Points, in no order, along strands that fork, close into loops and pass close to each other.
In the rows, zero is written as 128.
Points whose rows are less than 118 apart are linked; no others are. Some points are linked to none.
j_898: [121 124 178 128 152 119 153  92 127 151 152 107 111 139 152 158 158 131
 187 102 124  79 106]
j_119: [145  98 155 175 121 114 130 182 105 153 150  81 117 159 108 126 143 161
  90 129  69  80  68]
j_146: [118 166  90 101 117 122 113 153  89 144 105  89 140 182 108 115  70 136
 102 176 166  84 172]
j_19: [125 133 112 153  91  80 135 135 122 162 149 101 112 172 131 128 146 135
 153 164 132  70 143]
j_410: [109 121 136 150  92 137 144 153  94 186 164 146  66 123 140 161 187 107
 204 164 158  77 145]
j_438: [127 158 131 146 115  91 108 169 136 116 168 159 110 125  75 117 177 121
 123 159 118 152 199]
j_72: [115 115 132 101 191 135 164 148 149 119 125 101 107 130  75  96 133 132
 140  68 163 105 169]
j_496: [170 119 146 122 110 147  98 111 130 162 115 194  78 142 149 122 133 160
  89 129  94 141  94]
j_348: [ 68 135 132 143 162 159  80 151 170 116 142 183 101 115 116  72 156 108
  99 114 107 162 133]
j_764: [193 129 133  73 112 141 147  97  77 138 112 143 128 126 175 168  68 166
 109 146 186 117 163]
j_10: [153 125  82 149 145 101  85 177 161  92  58 141 140 105 109 108 136  95
  81 152  99 191 109]
j_452: [120 137  73 109 147 177 104 110  96 131  93 136 164 146 167 139 107 117
 175 127 155 155 155]
j_20: [147  88  95 146 104 140 150 177 135  99 119 119 163  95 111  91 120 117
  40 122 103 145 121]
j_582: [112  79 150 124 211 144 126  74 158 134 160 112 118  97 134 131 150 115
 152  85 100 111 139]
j_473: [139 161 100 111 150 128 131 127 141 138 102 131  86 196 166 121 135 146
 135 164 147 161 141]
j_311: [184  74 108 146 131  94 144 168 132 171  86  79  92 162 117 165 154  94
 141 151 121  78 107]
j_573: [143  84 131  96 160 153 140 153 143 150 112 119  94 131 136 109 101 127
  87 114 140 116 129]
j_522: [102 159 134 142 205 164  98  95 130  90 121 131 169 134 151 137 132 127
 142 110  91 167 123]
j_97: [120 129 162 165 142 131 124 197 126 131 127 122 113 129 163 125 121 138
 104 170 122 141  66]
j_945: [165 156 141 161  86  81 144 161 107 136 152 116 132 187 165 147 121 151
 119 198 128  88 134]
j_468: [103 123  95 162  69  78  99 158 158 119 144 135 151 140 149  86 119 121
  85 190 122 113 107]
j_876: [ 91 110 106  94 134 165 194 118 171 105 156 134 112 106 120  85 121 169
  88  73 167 137 140]
j_710: [137 125  89 124  90 154 107 147  52 149 114 152 122  96 110 141 161  98
 169 133 173 110 175]
j_620: [132 142 120 167 114 139 143 122 107 121 147 150 169 113 147 140 148 137
 184 110 112 133 143]
j_344: [115 130 137 124  68 111 149 149  96 172 162 128 103 137 140 125 166 142
 193 123 172  67 136]
j_333: [ 95 111  80 104 129 120 133 138 130 161 143 101 118 139 179  99 104 139
 125 162 162 123 151]
j_584: [156 126  99 143 128 138  88  92 143 161 112 179  81 164 118 114 142 144
  90 142  71 124 145]
j_487: [144 107 156 135 200 123 153  71 163 125 154  95 120 128 155 149 158 156
 188  88 102 122  96]
j_70: [126 124  86 124 169 104 132  63 187 114 118 121 126 111 111 100 122 138
  65 122 119 125 108]
j_358: [ 79 113  78 154 187 154 104 168 134 145 145 106 126 120 149 115 148  91
 133 169 102 148 197]
j_421: [146 131  96 141  81 116 120 163 118 154 108 162 109 132  96 138 167  95
 172 124 146 126 156]
j_263: [108 128 101 174 173 145 121 113 158 121 154 143 115 118 173 111 160 142
  98 149  80 169 102]
j_552: [105 143  52 106 109 156 144 107 129 134 110 114 155 158 101  95 106 179
 160 102 142 122 163]
j_74: [175 132 153 128 151 108 144 130 121 126 135  99 110 145 125 134 108 163
  36 159 115  87 114]
j_674: [174 102 169 110  61 132 166 134  81 142 110 119 140 117 131 203 142  93
 174 101 135 120  75]
j_756: [121 100 129 145 100  88 139 196 149 138 122  90 125 154 103  91 136 137
  87 127 103  99  87]
j_903: [174 101 111 141 147 141 114 184 113 106  78 138 123 115  89 113 122 129
  60 114 100 168 115]
j_613: [133 159 181  91  89  80 131  48 121  98 164 129 153  80 125 149 107 148
 147 101 146 133 139]
j_41: [ 92 142 111 176 159 158 118  96 132 108 157 155 169 120 167 119 151 138
 138 121  68 150 148]
j_249: [132  99 134 126  79 136 153 122 100 134 131 137 170 103 122 168 151 106
 177  79 126 113 119]
j_256: [140 161 151 140  64 109 140 157 118 111  86 167 159 143 110 134 128 120
 183 108 147 140  95]
j_461: [127 136 174 150 119  96 104  78 120  98 153 111 190  81  85 149 115 112
  99 111  70 105 138]
j_747: [122 145 108 140 183 158 123 128 149 141 129 134  67 161 166 109 155 146
  83 151 117 164 113]
j_125: [131 144  85  94 183 107 125 145 163 131 103  91  88 186 176 121 120 121
  86 198 165 157 116]
j_210: [142 158 165 130  68 163 128 142  87  81 148 165 175 163  98 112 115 155
 107 107 111 134 143]
j_95: [ 73 129 124 132 137 117  85 176 176 135 155 177  88 105  90  98 166  93
 136 129 124 171 191]
j_368: [113 149 152 103 106  63 133  71 156 117 159 144 140  95 136 101 142 173
 172  86 159 131 118]
j_193: [163  98 121 125 159 116 118 142 163 173  99 110  67 182 118 128 148 117
 154 120 120 106  94]
j_706: [ 54 124 106 144 174 153 135  91 142 131 192 128 122  88 143  81 146 155
 120 118 120 112 176]
j_863: [151  83 116  82 203 120 134 129 173 118  91 100  98 135 135 103 114 118
 122 112 167 145  95]
j_306: [109 107 137 135 186 129 162  96 156 115 168 139 108  72 155 109 151 144
 113 103 133 130 157]
j_357: [ 94 109 101 130  90  78 135 187 209 146 131 107  88 170 121  76 153 129
 114 141 128 136  93]
j_867: [137  99  28 107 160 102 138  60 168 130 113 104 128  96 151 104 113 157
 130 135 158 145 158]
j_351: [107 134 150 158 126 155 108 111  68 172 150 137 130 133 165 176 145  96
 158 165 116  59 116]
j_895: [102 148 110 117 151 138 118  75 142  97 121 143 160  94 117 107  95 143
  81 115 131 135 153]
j_777: [137  97 172  91 136 127 122  97 140 137 112  71 134 130 160 166  91  95
 165 110 134 146  57]
j_654: [111  92 154 130 156 132 126 113 152 113 127 116 159  85 111 129 127 108
 147  73  94 148 114]
j_949: [174 160 159 166 115 106 120 163 133  85 146 162 110 130  89 112 162 140
  72 152  94 143 157]
j_662: [158 137  87 162  90  63 115 137 151 126 138 131 135 141 178 125 129 131
  75 231 117 142 115]
j_941: [116 134 104 103 103 147 170 140 162  92 130 146 126 128 105  70 118 151
  49 102 172 154 118]
j_267: [ 98 109 106 112 127 120 163 176 145 102 157 135 115  81 143  85 146 120
  92 130 174 177 171]
j_427: [130 155 206 118 113 124 121  81 108  87 156 114 150  96  96 161 106 106
 139  89  97 144 131]
j_814: [128 147 100 152 119  96  79 135 172 108 101 177 119 118 112  96 142 111
  73 155 102 163 131]
j_787: [130 123 150  94 118 174 114 128  40 139 113 138 141  96 137 172 113  89
 154 119 181 100 155]
j_94: [132 127 155 154 153 124 128 185 131 142  70 128 110 149 112 151 128  90
 195 166 151 125  59]
j_624: [102 149 160 141 139 133  74  93 112 120 124 119 169 135 105 132 100 107
  98 132  80 102 120]
j_644: [132 131 155 160 100 144 105 133  72 145 164 152 144 136 166 146 106 123
  98 184 109  79 150]
j_672: [125 116  72 140 162 143  93 130  95 133  98 113 153 121 178 152 109  80
 184 180 154 130 151]
j_617: [142 125 159 133 154 134 129 121 129 143  63 141 113 131 126 186 136  83
 240 161 146 123  27]
j_436: [136 159 166 118  86 162 137 120  64 111 164 127 166 144  79 140 102 160
 115 120 138  75 179]
j_748: [135 161 144 117 120 117 124 127 129 126 100 140 131 178 144 134 131 142
 161 109 141 139 102]
j_842: [ 97 146 202  76 121 164 112 113  76 138 149 129 136 107 131 159  85 100
 144 102 172 103 147]
j_183: [116 149 140 101 151 194 144  38 107 143 149 115 128 155 130 177  94 159
 146 101  97 129 150]
j_463: [ 95 187 163 141 143 153 127 122 109  71 120 112 193 159 124 137 116 137
 145  96  84 163 101]
j_993: [167  90 123  85 120 129 169 104 148 135 109 128 112 106  78 144 106 141
 125  64 143 102 152]
j_86: [ 69 106  56 128 170 179 135 124 142 149 169 126 103 116 148  97 141 123
 110 145 121 151 203]
j_526: [151 122 140 183 149  95 144 153 122 131 167  82 103 146 141 121 148 164
  55 169  87 100  85]
j_518: [130 152 121  95 140 140 121  58 116 128 119 130 145 143 118 156  85 155
 121 122 132 118 153]
j_54: [114 130  86  71 114 204 159 101 104 137 112 125 138 159 106 134  85 169
 158  73 150 135 158]
j_162: [102 150 181 125  97 110 130 162 124  93 111 113 183 120  91 134 121 102
 164  86 132 135  93]
j_200: [171 134 182 142  93 134 121 130  77 133 109 113 150 134 119 202 133 108
 147 116  87 143  67]
j_464: [ 66 116 131 106 113 147 166 141 113 130 174  75 164 137 158  88  89 147
  96 123 148  84 131]
j_294: [186 134 189 137  92 117 120 165 119 110  86 171 136 121 111 166 126 130
 153 113 120 171  60]
j_381: [135 172  51 108 119 155 151 142 103 145 114  91 129 172  91 119 148 163
 171 127 149 157 198]
j_277: [120 126 201  88 138 120 104  84 137 163 129 119  88 154 119 159 139 114
 168  97 123  83  80]
j_997: [107 134 176  94 110 157 141 135  94 140 147 132 129 124  69 124  97 132
 117  79 151  81 167]
j_870: [130 105 190 153 118  90 128 113 127 108 140 137 173  40 160 160 110  95
 158 124 129 142 102]
j_652: [137 142 109  89 108 132 140 123 131  96 112 163 141 118 118  99 100 157
 108 101 164 164 160]
j_432: [ 82 128  96 181 161 163  87 154 112 142 112 128 154 130 160 132 119  85
 158 179 110 128 157]
j_673: [126 120 124 164 117  98 114 138 165 157 122 171  86 112 119 134 176  97
 196 130 129 131 136]
j_12: [150 168 169 161 103 141 114 148 112  74 147 174 158 128 135 120 130 150
  85 143  94 162 109]
j_145: [183 118 170 115 101 150 128 118 113 124 141 186 104 113 124 132 117 157
  76 121 117 125 136]
j_514: [161  99 134  71 176 108 136  76 172 108  93  84 130 131 124 143 101 121
 151  84 148 151  81]
j_18: [193 149 163 139  97 108 157 136 102 105 138 129 146 157 145 148 105 159
  79 166 128 105 114]
j_110: [124 144  84 102 159  86 131 136 142 121  84  66 126 179 136 121  86 130
  91 168 165 107 136]
j_7: [106 118 114 147  66  69 104 152 187 135 133 154 127 131 125  78 132 116
 147 137 124 125  99]
j_154: [128 162 168 123 142 116 121 143 118  72  94  80 183 158  75 134 104 124
 127  86 102 147  88]
j_640: [108 164 123 110 131  74 113  92 156 112 154 134 115  73 102  76 137 170
 136 115 170 112 174]
j_758: [ 89 127 105 150 109 153 108 139 165 127 149 176 107 116 127  63 150 121
  47 132 110 159 111]
j_342: [ 99 137 201 143 116 120 103 120 133 162 104 153 115 112 113 169 135  87
 209 143 124 110  30]
j_229: [ 94 108 202 100 105 108  76 106 134 165 118  98 111 124 127 157  99  77
 169 117 133 117  44]
j_686: [143  75  44 130 153  94 145  69 194 133 109 111 134  97 156 112 123 136
  88 134 106 141 102]
j_309: [164  90  89 170  85 104 160 187 163  96 132 147 151  69 148 108 147 118
  76 152 110 186 123]
j_730: [145 123 111 143  87  96 172 158 152  73 160 159 137  77 156  90 146 142
 104 135 166 186 152]
j_683: [171 131 168 132 117 161 151 127  79 131 167 175 106 115 161 149 108 158
  74 153 124  96 181]
j_441: [ 87 126  95  87 141 152 141 205 136 122 141 124 113 110 120  96 135 112
 144 118 177 186 200]
j_105: [139 140 173 116 135 164 126  55 111 132 147  96 129 136 121 176 123 116
 158  85  86 147 116]
j_877: [130 104  85  92 131  75 124 101 152 137 121 120 123  68 144  87 116 147
 147 113 193 122 154]
j_711: [118 143  92 107 144 140 119 182 101 140 142 106 122 104  78 133 159 118
 154 135 159 163 226]
j_969: [116 114 149 127 154 160 131 144 119 127 123 118 138 136 118 116 121 123
  96 102  97 112 124]
j_216: [118 130 138 186 132 124 111 125 121 169 130 148  87 132 129 169 182  94
 188 161 112  78 129]
j_907: [118 170  50 138 115 165 115 127  84 138 103 135 148 172 125 143 159 130
 202 132 140 145 159]
j_37: [167 101 138 150 124 128 128 187  98 151  63 118 102 152  98 183 158  73
 163 147 137  86  75]
j_285: [166 141  85 151 120  85 126 103 140 111 107 116 159 138 162 114 108 149
  48 179 106 131  82]
j_138: [138 112 126  78 123 204 187  67 100 144 133  87 138 145 117 180  82 151
 164  73 130 134 150]

A fork is a point with three links, a tip a point with one. Leave the first point through the second and follow the links. Name the first fork or tip that comes.
j_438; j_949: j_216
j_348; j_758: j_711
j_410; j_344: j_285
j_582; j_306: j_183
j_183; j_138: j_582

A piece is two or more points that can be reached from each other along the links. Count, over all rows, the pieces, the separate loops (a circle has one, a figure eight two, a Y none), the forks (points with three links) and the tips (points with one).
pieces: 3
loops: 5
forks: 10
tips: 6

A tip is a point with one link. Name the tips that can be reached along the links from each point below, in the order of the rows.
j_86: j_876, j_193
j_18: j_584, j_711, j_285
j_620: j_146
